Points, in no order, along strands that fork and pass close to each other.
Points whose rows are less than 110 apart are linked; no others are. Some points are linked to none.
(900): 19, -5, -2, -4, -2, -19, 16, -4, -3, -44, 10, -4, 25, 31, 13, -7, 38, 44, 34, 6, 0, -21, -30, -34, 49, -7, 18, -4, -24, -26, 4, 39, 12, -36, -5, -1, -27, 12, 2, 38, 24
(250): -33, 18, 0, 23, -4, 4, 41, 32, -9, 15, -8, 19, 17, 5, -12, 12, 14, 19, -27, -8, -6, 0, -9, 0, -21, 17, -49, -2, -9, -51, 17, -5, 22, -14, -35, -11, 29, 18, 12, 51, 2
(204): 6, 4, 28, -12, 23, 0, 60, 11, 0, 4, -22, 5, 6, -24, 10, -8, 43, -15, 42, 5, 4, 4, -24, -32, 23, 30, 37, -29, 6, -31, -5, -6, -5, 10, 25, -1, -40, 30, -40, 19, 9
(977): 21, -44, 17, 14, 9, -7, -17, 2, 12, 5, -11, 0, -20, 20, 37, 43, 11, -22, 5, -6, -14, -15, -20, 34, -7, -10, 33, -9, 3, 34, -7, -58, 17, 14, 15, 24, -29, -7, 12, -50, -40
(696): 1, 20, -15, -22, -9, -8, 18, 6, -24, -5, 31, 14, 28, -9, 41, -17, 67, 7, 57, 3, 15, -32, -30, -38, 21, 1, -3, -17, 6, -1, -15, 11, -15, 33, -3, 3, -43, 23, -19, 25, 41
(999): 31, 25, 5, -23, 8, -3, 48, 16, 37, 23, -41, 3, -2, -25, 35, 17, 43, -12, 56, -46, 27, -14, -8, 3, 17, 19, 33, -17, 29, -6, -12, -15, 1, 11, 57, 1, -50, 12, -30, 3, -9
(594): 10, 46, -40, -33, -20, -1, -36, -29, -15, -3, 12, -5, 1, -15, 6, -38, -8, -15, 50, -25, 47, -22, 41, -2, -11, 18, -14, -5, -8, 14, -4, 32, -33, 24, 15, -29, -25, 21, -42, -3, 7
(664): -26, -23, 17, 23, 14, 9, 48, -7, 19, -3, -19, -6, -19, -6, -18, -15, -24, 0, 34, -7, -24, 39, -24, 2, -5, 12, -24, -19, 8, -3, 17, -5, 21, 4, 6, 15, -19, -9, 20, 18, 21
(66): -13, 11, -33, -12, 1, -5, -12, 7, -35, -47, -18, 12, 2, 17, -56, 8, 11, -10, -27, 30, 8, 10, 31, 16, 9, -33, 28, 17, -19, 11, -11, -14, -1, -28, 19, -5, 17, -35, -13, 17, -4
(155): -4, -46, 33, 16, 13, -1, 12, -25, 5, -2, -21, -16, -14, 8, -12, -15, -42, 5, 21, 9, -30, 25, -20, 0, 7, 27, 17, -6, -3, 11, 15, 5, 17, -5, 21, 17, -6, -17, 17, -24, 12
(384): 3, 1, 21, -4, 11, -12, 37, 7, 1, -38, -16, 1, 18, 2, -4, -7, 35, 17, 25, 12, 17, -11, -24, -26, 41, 33, 22, -18, -22, -48, 9, 19, 6, -25, 8, -7, -33, 25, -33, 34, 10
(627): 31, -43, -4, 13, -1, -14, -51, -9, -19, -18, 16, -4, 11, 43, 20, 12, 4, 20, -24, 38, -29, 1, -9, 13, 25, -33, 34, 24, -13, 40, -21, -1, 7, -7, 1, 22, 10, -30, 19, -34, -10
(691): -32, 19, -8, -4, 3, 14, 4, 2, -45, 43, 30, 27, 15, -21, -18, -1, 13, -25, -13, 24, 1, -2, 29, -9, -29, 10, -9, -8, -7, 3, -10, -14, -29, 50, -20, -16, 20, 20, -33, 7, -5
(398): -7, -32, 47, -4, -1, -14, 10, -14, -1, -27, -21, -13, 2, 0, -30, -23, -37, 13, 6, 23, 15, 7, -7, -24, 21, 51, 22, -10, -30, -45, 23, 48, 6, -26, 8, -15, 7, 29, -26, -1, 17
(613): 7, -17, 6, 15, 13, -3, 1, -14, 19, 4, -5, -9, 4, -5, 12, 8, -24, 4, 44, -17, 25, -9, 10, 38, -9, 46, -13, 17, 11, -15, -7, 19, 32, 15, 14, 2, -11, 10, 7, -22, 6
(293): 51, -5, 20, -12, 19, -15, -10, -21, 3, 27, -4, 0, 10, 10, 0, -3, 10, 15, -25, -10, -12, -15, -7, 2, 33, 12, 52, 10, -19, -3, 7, -3, -7, -24, 34, -3, -7, -6, -24, -1, -39
(873): -22, 0, -33, 15, 12, 10, 10, 2, -20, -13, -5, 19, 2, 15, -52, 17, 6, 4, -4, 18, -21, 19, 21, 23, 2, -21, 1, 3, -5, 22, -8, -27, 18, -2, 4, 1, 16, -31, 13, 16, -2
(180): 46, -25, 54, -21, 5, -20, -24, -4, 28, -4, -4, -18, 7, 1, 36, -9, -10, 15, 7, -2, 23, -24, -30, 0, 19, 26, 18, 21, 8, -32, 3, 28, 8, -26, 18, -5, -18, 11, 1, -36, -8
(886): -9, -47, -8, 41, -5, 8, 31, -9, -4, -7, -7, -2, 5, 38, -8, 3, -8, 36, 10, 0, -74, 19, -28, -27, 8, -24, 7, -22, -12, 10, 12, 18, 34, -2, -26, 12, 16, -15, 55, 29, 24
(533): 6, -27, -2, -10, 3, -6, -26, -5, -16, -3, 21, 2, -11, 8, 8, 4, 3, -19, -21, 48, -25, 16, 4, 1, 24, -44, 22, 7, 7, 51, -15, -25, -12, 4, -15, 32, -2, -30, 11, -24, 1
(274): -29, -12, 9, 5, 17, 17, 30, 6, -39, 39, 1, 23, 8, -19, -40, 4, 2, -36, 2, 28, -12, 13, 30, -3, -11, 30, 21, -12, -5, -2, -11, -15, -5, 40, -2, -15, 10, 9, -33, 8, -2
(547): 4, -44, 44, -10, 9, -12, -18, -17, 13, 23, -14, -18, -22, -15, 31, -3, -40, -34, 10, 22, -2, 17, 13, 21, -13, 19, 32, 10, 20, 22, -4, -10, -5, 25, -1, 19, -13, 1, -4, -69, -7
(755): 1, 14, -21, -39, -11, -6, -32, -19, -44, -7, 6, -10, 11, -22, -15, -37, -6, -26, 21, 17, 33, -2, 44, -3, -13, 20, 35, 5, -11, 19, -5, 28, -25, 28, 13, -26, -6, 12, -52, -15, 20
(1061): -14, 2, -27, 36, -4, 2, -9, -24, 12, -11, -8, -7, -8, 21, -25, 1, -44, 37, 14, -26, -16, 15, 11, 19, -2, -1, -33, 13, -3, 16, 2, 5, 30, -14, 1, 3, 23, -21, 42, -4, 7
(928): -14, -19, 24, 5, 19, 3, -18, 23, -15, 2, 22, 11, 10, 2, 9, 3, 3, -18, -70, 66, -9, 21, -3, -5, -20, -22, 10, 23, 6, -9, -23, 13, -8, 9, -33, -6, 45, -6, -10, -11, -2
(329): 3, -48, 44, -2, 9, -3, -4, 18, 13, 5, -21, -9, -31, -3, 29, 31, -9, -52, 13, 9, 3, 4, -5, 35, -30, 5, 37, 2, 31, 14, -11, -37, 14, 19, 9, 18, -22, -7, 0, -64, -15
(277): -10, 13, -2, 22, 4, 10, 5, -4, 29, 36, 7, -5, 14, -22, 16, -1, -25, 18, 25, -32, 34, -8, 5, 26, -27, 49, -47, 7, 10, -43, 9, 20, 29, 19, -18, -11, 16, 29, 10, -4, 1
(333): -5, 11, 36, -30, -11, -1, -12, 21, 5, -35, -23, -23, -1, -25, -4, -39, -24, -36, 9, 2, 58, 9, 7, 6, -42, 28, -5, 4, 15, -34, 5, 23, -7, -14, -2, -19, -5, 0, -33, -12, 15
(942): 29, 1, 0, 8, 12, 7, 6, 6, 36, -2, -26, 0, -7, 19, 6, 17, 11, 19, -3, -39, -9, 2, -12, 23, 11, -7, -7, -9, 10, 17, 10, -47, 17, -25, 36, 18, -18, -27, 26, 5, -41
(815): 4, -12, 11, 22, -13, 5, -28, 20, 17, 38, 38, 12, 3, -15, 54, 17, 4, 4, -25, -1, 2, -22, -16, 9, -17, -20, -35, 10, 24, -13, -22, -7, 8, 35, -42, 10, 18, 18, 36, -33, -4
(443): 29, 1, 2, -2, 3, -17, -10, -41, 4, 19, -17, -12, -11, 10, -34, -10, -27, 25, -17, -29, -19, 1, 1, -3, 31, 15, 28, 3, -40, 0, 21, 5, -8, -22, 42, -3, 8, 0, -9, 0, -16
(433): 17, 13, 23, -23, -9, -4, 23, -16, 15, 33, 11, -6, -14, -6, 36, -25, 28, 11, -12, -12, -30, -9, -42, -34, 27, -20, -17, -32, -5, -13, 20, 3, -28, -13, -16, 18, -25, 9, 11, 35, -4
(983): -27, -26, 23, 2, 7, 2, 22, -4, -26, 8, 2, 8, 7, -6, -25, -10, -7, -10, -13, 39, -23, 16, -5, -22, 3, 5, 12, -13, -19, -9, 11, 7, -8, 5, -14, -2, 8, 4, -4, 15, 15
(279): -6, 34, -41, 14, 2, 2, -39, -17, 4, 10, 26, 14, -9, 11, -13, 3, -9, 21, -59, 15, -11, 0, 38, 3, 13, -47, -16, 21, 2, 32, -19, -15, -25, 8, -21, 1, 55, -9, 0, -6, -17
(437): -18, -16, -3, -7, -28, -14, 9, -18, -34, -10, 22, 8, 19, 12, -8, -20, -2, 24, 13, 29, -12, -18, -12, -63, 31, -1, 18, -17, -40, -6, 17, 58, -17, 12, -32, -13, -5, 31, -2, 18, 40
(283): 45, -29, 32, -22, 0, -22, -41, -6, -3, 4, 27, -10, 24, 4, 31, -4, 7, 9, -5, 24, 13, -35, -14, -11, 33, 18, 41, 29, -11, -17, -11, 39, -2, -14, 8, 0, -4, 12, -13, -38, -7
(79): 0, -47, 46, -22, 8, -13, -1, -14, 2, -11, -11, -28, -15, -7, 19, -26, -35, -19, 24, 25, 0, 21, -7, 4, 1, 23, 21, 1, 16, 8, 10, 21, -4, -1, 13, 17, -28, -12, 2, -38, 24
(663): -4, 35, -24, -3, 4, 23, -4, 7, 41, 24, -23, -6, -31, -7, -9, 19, -15, -5, -7, -42, 13, 7, 63, 15, -11, -6, -4, -4, 23, 42, 7, -51, -2, 1, 29, 2, 18, -10, 1, -20, -48
(937): -32, 37, -1, 2, -10, 4, 47, 6, -8, 14, -19, 11, 1, 7, -24, 21, 22, -2, -43, -18, -9, 0, -11, -11, 3, 2, -35, -25, -25, -36, 31, -10, -14, -22, -13, -9, 3, 14, -10, 59, -15
(747): 15, 16, -19, 23, 11, 3, -32, -2, 1, -12, 1, 7, -1, 38, -11, 13, -2, 32, -54, 18, -18, 4, 10, 21, 4, -39, 2, 31, -11, 13, -13, -10, 0, -23, -10, 2, 48, -27, 11, 2, -21
(520): -27, 18, -35, -5, -4, 6, -7, -24, 9, -27, -28, -13, -37, 1, -50, -11, -52, 0, 14, -22, -2, 32, 32, 14, -8, -3, -25, 6, 2, 34, 11, -5, 1, -15, 19, -2, 15, -23, 20, 0, 12
(551): -2, 1, 13, 0, 19, 19, 49, -4, 0, 46, -16, 12, -18, -9, -20, 5, 10, -19, -13, -8, -55, 27, -4, -8, 14, -1, 27, -40, -6, 20, 9, -45, -14, 7, 30, 10, -23, -6, -3, 24, -24
(693): 4, 3, 6, 4, -14, 2, 1, 29, 5, -15, 13, -2, 16, 19, 30, 2, 28, 17, -45, 10, -21, 0, -29, -12, -11, -52, -22, 0, -1, -26, -2, 11, 11, -36, -47, -5, 19, -10, 34, 37, -6
(1014): 4, 16, -15, 1, -6, -1, -5, 30, 7, 4, 24, 8, 24, -17, 25, 7, 35, -3, 18, -24, 33, -28, -18, 7, -7, 9, -38, 21, 25, -25, -11, 6, 17, 6, -16, -3, 0, 18, 10, 2, 9
(599): 25, 24, 6, -10, 14, -1, 43, 1, 42, 37, -45, -2, -6, -18, 0, 0, 8, -1, 37, -59, 10, 5, 14, 7, 15, 33, 31, -20, 4, -20, 13, -6, -3, 3, 60, -6, -26, 13, -36, 13, -23
(2): -8, -9, 8, 0, 10, 14, 13, 36, -10, -17, 9, 9, 3, -6, 11, 16, 32, -37, -5, 23, -11, 15, -13, 6, -13, -23, -12, 1, 30, 4, -16, -31, 22, -2, -15, 14, -4, -25, 16, 8, -4
(464): 46, -33, 49, 15, 18, 2, -17, 26, 13, -22, -6, -8, 16, 20, 13, 10, 6, 5, -49, 26, -13, 5, -43, 10, -7, 4, 24, 11, -4, -33, -4, 2, 28, -49, 10, -4, 18, -17, -1, -4, -25
(366): -29, 1, 17, -8, -17, 4, 14, -24, -17, 39, 3, 0, -14, -4, -23, -8, -18, -20, -49, 17, -36, 11, -14, -39, 1, -16, -6, -25, -25, 3, 28, 4, -46, 0, -25, -1, 1, 10, -3, 20, -1
(668): -52, 20, 9, -8, -25, 20, 4, 39, -40, -31, 10, 11, 14, -1, 3, -30, 20, -19, 4, 22, 15, -9, -21, -35, -33, -23, -48, -27, -8, -12, 24, 11, -26, 15, -34, -11, -7, 6, -20, 33, 30
(566): -25, 16, 0, -18, -13, 0, 19, 19, -22, -26, 23, 8, 9, -5, 17, -34, 36, -11, 33, 10, 13, -10, -25, -38, 0, -23, -33, -25, 4, -3, 8, 10, -25, 13, -23, 8, -33, 5, -11, 35, 42
(492): -34, 31, -1, -28, -32, 10, 14, -20, -25, 9, -28, -2, -27, -17, -37, -11, -25, -39, -44, 2, -9, 14, 9, -28, 10, -17, -2, -31, -26, 12, 34, -11, -63, 7, 0, -13, -11, 13, -33, 16, 1
(422): -3, 19, -31, 18, -21, 6, -10, 1, 7, 46, 49, 12, 4, -14, 45, 7, 11, 31, -4, -23, -2, -22, 17, 8, -3, -12, -52, 4, 25, 8, -15, -15, -2, 41, -42, 4, 16, 18, 40, -2, 2
(1020): 6, -5, -27, -34, -6, -24, -6, -28, -35, -36, -3, -19, -12, 0, -20, -22, -15, 0, 31, 11, -7, 12, 7, -13, 44, -6, 37, 0, -21, 37, -2, 22, -28, -14, 31, 9, -42, -12, -6, 1, 42
(488): -23, -12, -13, 17, 6, -4, 42, -32, 14, -7, -5, -8, -8, -5, -2, -12, -14, 10, 68, -10, -5, 16, -22, -10, 1, 36, -13, -12, 5, 5, 9, 20, 4, 22, 18, 13, -31, 9, 0, 10, 44
(672): -20, -21, 1, 9, -17, -3, 28, -3, -6, -5, 23, 15, 23, 7, 16, -22, 6, 36, 30, 6, -4, -13, -16, -55, 5, 8, -17, -24, -21, -13, 9, 51, 3, 26, -43, -2, 1, 32, 18, 28, 43
(89): -12, -31, -29, 28, -9, -8, -6, -22, -8, -20, 2, -3, 0, 32, -16, 3, -28, 37, 22, 2, -43, 8, -1, -7, 8, -26, 0, 11, -3, 31, -4, 20, 26, -2, -21, 18, 16, -25, 58, -3, 35
(524): -7, 45, -16, -12, 3, 5, 31, 24, 4, 1, -9, 13, 6, -18, -11, 19, 43, -6, -15, -34, 14, -8, -2, 3, -3, -4, -16, -7, 0, -25, 12, -20, 0, -14, 8, -6, -9, 0, -12, 43, -19
(419): -5, -23, 2, -8, -3, 2, -7, 2, -12, 0, 27, 1, -1, 3, 35, 4, 18, -15, 7, 23, -23, 2, -13, -2, 16, -38, -13, -10, 21, 31, -12, -17, 0, 16, -24, 30, -28, -24, 38, -10, 15
(163): -21, -3, -35, 1, 7, 13, 8, -11, 1, -12, -22, 2, -27, 0, -46, 10, -30, -9, 20, -6, -14, 26, 45, 28, 3, 3, 9, -2, 11, 50, -3, -37, 14, 8, 37, -1, 0, -26, 15, -10, 1
(239): -3, -8, 44, -10, 13, 6, 16, 34, 11, -37, -25, -15, -1, -20, -13, -11, -8, -35, 2, 8, 28, 17, -9, 11, -29, 15, -4, 8, 30, -42, 4, -3, 15, -25, 3, -9, 0, -11, -13, -4, 10
(530): 1, 10, 16, -30, -3, -6, -9, -5, 8, -13, 2, -11, -4, -14, 7, -26, -9, -14, -2, 0, 19, 4, 1, -9, 9, -18, -8, 4, 7, 2, 11, 14, -30, -19, -3, 4, -17, -9, -3, -5, -1
(798): 10, -1, -20, -6, 6, -17, -15, -3, -24, -51, -17, 1, 17, 24, -47, 5, 7, 21, 8, 9, 13, -6, 22, 17, 21, 4, 27, 29, -30, -12, -3, 18, 24, -36, 31, -12, 9, -21, -10, 13, 8
(817): 26, -18, -22, 23, 0, -14, -33, -21, -20, -9, 3, 1, 12, 40, -20, 3, -8, 39, -33, 24, -39, 6, 0, 0, 29, -31, 31, 19, -30, 32, -4, 6, 0, -28, 3, 9, 29, -28, 11, 0, -13
(1006): 9, -11, 40, -38, 6, -9, 1, 13, -1, -44, -14, -22, 8, -24, 19, -25, 0, -32, 53, 10, 52, -8, -2, -7, -23, 44, 19, 4, 28, -16, -1, 28, -3, -5, 17, -14, -33, 9, -41, -18, 35
(174): 24, 10, -14, 3, 3, 10, -13, 12, 54, -7, -41, -6, -29, 11, 9, 39, -15, 6, 8, -57, 16, -9, 24, 36, -15, 0, 0, 0, 16, 39, 5, -53, 19, -15, 51, 14, -16, -18, 21, -29, -49
(266): -31, 32, -28, 2, -6, 2, -26, 1, -31, 25, 41, 27, 10, -7, -14, -8, 6, -4, -37, 30, 5, -2, 35, -8, -16, -26, -14, 7, -9, 18, -17, -6, -35, 33, -36, -15, 46, 6, -19, 1, -5
(370): 3, 16, 12, -2, -15, 7, -9, 35, 4, 23, 46, 7, 13, -9, 43, 2, 36, -5, -76, 17, -17, -5, -37, -32, -26, -46, -35, 2, 10, -32, -13, 13, -30, -12, -61, -8, 23, 14, 24, 18, -3
(1027): -32, -23, -8, 22, -10, -6, 31, -25, 14, -20, 13, -7, -4, 5, -2, -25, -31, 39, 62, -4, 3, 12, -19, -42, 0, 29, -27, -16, -13, -13, 14, 68, 6, 21, -9, -5, -8, 33, 14, 13, 58
(1036): -5, 29, -16, 0, -3, 9, -20, -28, 14, 51, 24, -2, -14, -28, -2, -11, -33, -6, -3, -22, 17, 2, 42, 7, -13, 9, -32, 3, 8, 17, -4, -4, -24, 37, -16, -4, 21, 18, -9, -22, -25
(48): 6, 43, -36, -18, -10, 4, -30, -18, -1, 18, 30, -2, 6, -16, 2, -11, -1, 2, 5, -17, 36, -26, 34, 8, -7, 4, -24, 17, 5, 9, -6, 13, -22, 15, -7, -13, 2, 9, -15, -6, -11
(217): -30, -9, -12, 20, 13, 13, 0, -22, -20, 30, -3, 10, -11, -15, -56, -9, -42, -18, 7, 18, -12, 23, 35, 14, -21, 32, 12, 1, -1, 10, -5, -2, 5, 36, 3, -15, 38, 5, -11, -11, 5
(744): 14, 29, 8, -32, 5, 2, 43, 28, -7, 7, -18, 11, 13, -35, 13, 6, 59, -28, 41, -21, 35, -17, -3, -16, 6, 23, 39, -13, 16, -17, -13, -4, -13, 15, 37, -18, -39, 20, -54, 15, 6
(219): 38, -31, 30, 21, 2, -15, -46, -8, 25, 15, -6, -13, -31, 12, 43, 27, -26, -2, -40, 1, -4, -8, -17, 26, -11, -20, 21, 2, 4, 31, -13, -42, -4, 15, 2, 30, 8, 1, 5, -73, -48
(1007): -20, 38, -48, 19, -24, 0, 5, 3, -12, 28, 32, 20, 23, 3, 5, -2, 10, 42, -11, -19, 0, -24, 13, -4, -16, -15, -51, 8, -8, -16, 0, 10, -5, 23, -51, -16, 35, 23, 25, 35, 0
(645): 57, -29, 58, 14, 5, -9, -35, 5, 31, 0, -15, -18, 2, 14, 39, 9, -16, 13, -25, -3, 4, -15, -44, 24, -3, 12, 12, 18, 3, -21, 1, -1, 20, -30, 16, 7, 0, -6, 11, -40, -26
(579): -25, 24, -40, 2, -1, 14, -29, -42, -2, 25, 5, -2, -13, -20, -40, -23, -56, -19, 21, -9, 18, 13, 55, 8, -31, 27, -23, 1, -7, 24, 4, 16, -19, 37, 2, -20, 26, 18, -14, -10, 5
(142): 19, -27, -3, 33, -6, 10, 29, -4, -3, -5, -6, -3, 14, 41, 5, 6, 22, 37, -22, 0, -68, 5, -37, -14, 12, -24, 9, -23, -22, -7, 8, 0, 23, -30, -22, 12, 5, -15, 36, 55, -6
(1023): 6, -4, -8, 9, 0, -4, 10, -15, 29, 1, -15, -7, -6, 9, 19, 21, -1, 20, 41, -38, 4, -13, -4, 30, 9, 13, -21, -3, 13, 6, 0, -15, 22, 7, 19, 19, -22, -9, 26, -9, -2
(917): -21, 38, -31, -13, -4, 4, 22, 8, -10, -15, -14, 5, 0, -13, -33, -8, 15, -12, 24, -22, 36, 2, 19, 4, -11, 7, -18, -13, -7, -8, 8, -4, -8, 2, 16, -9, -15, -2, -26, 26, 10
(184): 18, 7, -7, 13, 13, -6, 30, -28, 28, 14, -38, -11, -8, 5, -33, -4, -21, 25, 23, -56, -6, 10, 4, 4, 20, 43, 25, -17, -19, -12, 18, 3, 12, -12, 62, -6, -13, 4, -16, 14, -14
(1055): -1, 24, -58, 23, -4, 1, -28, 10, 17, -15, 16, 8, -2, 17, 17, 46, 15, 26, 6, -27, 17, -27, 21, 43, -5, -16, -33, 24, 21, 19, -15, -25, 35, -2, -1, 5, 7, -15, 38, -19, -12
(642): -22, 17, 25, -12, -21, 12, 1, 46, -19, -6, 37, 14, 22, -16, 31, -18, 40, -15, -32, 14, 6, -12, -38, -41, -36, -31, -47, -9, 3, -28, 2, 11, -27, -3, -49, -12, 15, 20, 8, 33, 16
(980): 27, -8, -1, 23, 2, 14, 7, 28, 10, -12, -5, 3, 22, 35, 18, 17, 29, 30, -37, -10, -37, -6, -36, 13, -8, -28, -9, 2, -1, -18, -1, -20, 40, -42, -16, 10, 14, -20, 36, 41, -21
(898): 20, 21, -21, -21, -15, -4, -60, -17, 23, -2, 29, -13, -4, -17, 25, 7, -7, -13, 21, -28, 52, -29, 27, 22, -23, 12, -24, 34, 25, 11, -20, 20, -6, 15, 2, -12, -4, 20, -1, -47, -15
(930): -1, 6, -36, 29, 3, 6, -40, 9, 18, -3, 13, 11, -18, 3, 16, 54, 0, -8, -6, -13, 18, -25, 21, 48, -16, -6, -9, 22, 18, 11, -29, -51, 32, 27, -6, 7, 19, 5, 15, -49, -24
(659): 24, -12, 38, 6, 20, -2, -23, 29, 3, -2, 18, 2, 15, 14, 25, 11, 20, -14, -85, 41, -25, 8, -38, -4, -10, -31, 20, 12, -4, -24, -17, 4, -2, -31, -20, -5, 34, -6, -12, 4, -25
(380): -2, 14, -29, -2, -1, 13, -49, -5, 31, -10, 4, -16, -30, -11, 17, 35, -17, -29, 10, -17, 46, -7, 57, 42, -29, 0, -12, 25, 31, 35, -21, -23, 4, 12, 10, 1, 7, 2, 1, -57, -20
(730): 4, -33, 37, -9, 10, 7, 4, 34, 6, -44, -14, -7, -1, -2, 17, 8, 13, -35, 14, 22, 15, 8, -33, 14, -8, -2, 9, 8, 33, -14, -5, -7, 27, -24, 9, 10, -22, -21, 9, -18, 13
(986): 32, -6, 18, 0, 1, -11, -8, -12, -2, 38, 28, 7, 17, 7, 21, 3, 17, 23, -15, 9, -18, -22, -14, -12, 24, 5, 17, 4, -13, -15, 1, 16, -1, -2, -9, -3, 0, 4, 2, -4, -14
(154): -19, 47, -3, -15, 6, 15, 23, 19, 21, 25, -36, 2, -28, -18, -34, 10, -9, -20, -43, -29, 7, 24, 42, 10, -23, -16, -10, -9, 8, 10, 17, -47, -14, -14, 17, -8, 17, -9, -11, 11, -48
(578): 24, -12, -15, -2, -9, -28, -21, -4, -15, -49, 5, -3, 19, 40, -7, 1, 14, 49, 16, 1, -3, -16, -5, -9, 37, -19, 15, 25, -26, -11, -5, 36, 21, -47, -1, 4, -8, -25, 19, 15, 15
(222): -41, 39, -29, -21, -26, 15, 11, -15, -24, -8, -26, -4, -25, -15, -49, -21, -31, -31, 8, -20, 16, 14, 23, -11, -8, -4, -12, -29, -12, 26, 21, -13, -36, 11, 9, -11, -10, 0, -26, 18, 9
(54): 35, -5, 28, -22, 7, -2, -15, 21, 16, 16, 5, -5, 7, -29, 20, 18, 43, -39, -7, -21, 27, -19, -23, 5, 5, 13, 39, 23, 27, -15, -10, -1, -5, -6, 21, -14, -9, 13, -32, -29, -20
(252): -17, 19, 0, 27, 13, 20, 27, 15, 23, 12, -35, 5, -18, -2, -30, 11, -28, -2, -24, -23, -9, 26, 20, 37, -22, 9, -31, 0, 14, -7, 18, -40, 16, -10, 5, -1, 27, -15, 14, 9, -28
(634): -19, -8, -34, -10, -23, -19, 7, -29, -38, -30, 11, -9, -2, 2, -24, -23, -17, 10, 42, 19, -12, -1, -16, -47, 38, 3, 26, -19, -34, 25, 13, 42, -24, 1, 6, 7, -23, 16, -7, 17, 62
(21): -21, 3, -1, 39, 17, 18, 18, 30, 3, 2, -17, 11, 10, 4, -22, 14, -17, 16, -7, 1, -4, 19, 0, 33, -29, 16, -30, 11, 9, -29, -3, -18, 44, -5, -18, -7, 34, -11, 20, 19, -1
(206): 9, -15, 10, 20, 8, 0, -29, 18, 5, 32, 37, 10, 6, -3, 36, 16, -9, 1, -61, 44, -12, 2, -4, 1, -12, -26, -14, 18, 15, 0, -32, 6, -6, 32, -45, 8, 44, 3, 7, -38, 0
(170): 5, -18, -9, -23, 5, -16, -10, -7, -45, -19, 5, 0, 15, -11, -19, -14, 5, -16, 22, 31, 5, 5, 22, -5, 23, 8, 47, 5, -14, 18, -9, 14, -10, 1, 15, -2, -22, -7, -27, -4, 29

A fork is a point with three links. Follow the links from the first point to the second and name the forks in between, in order.
(1055); (977) -> (48)
(663); (672) -> (274) > (48)
(634); (691) -> (48) > (274)
(917); (48) -> (274)

A fork is a point with three links, a tip a point with one. Leave the first point through the second and follow the links. Name the first fork or tip that comes.
(1020); (634) -> (219)
(520); (163) -> (1007)
(329); (547) -> (48)
(578); (798) -> (696)

Follow the links from the first point to the second, and from the first to the third. Name the last point that the two ways share.
(1055); (492); (419) -> (274)
(613); (1055); (419) -> (274)
(730); (155); (380) -> (48)

Name the points in between on the shortest way along the links from the first point to the second, in order.
(1055); (524) -> (930) > (380) > (898) > (48) > (1036) > (579) > (217) > (274) > (983) > (366) > (492) > (222) > (917)
(928); (999) -> (659) > (464) > (645) > (180) > (283) > (986) > (293) > (443) > (184) > (599)
(464); (89) -> (645) > (180) > (283) > (986) > (293) > (443) > (184) > (599) > (999) > (744) > (204) > (384) > (900) > (578) > (798) > (66) > (873) > (163) > (520) > (1061)
(579); (219) -> (1036) > (48) > (594) > (755) > (170) > (1020) > (634) > (437) > (672) > (1027) > (488) > (664) > (155) > (79) > (547) > (329) > (977)
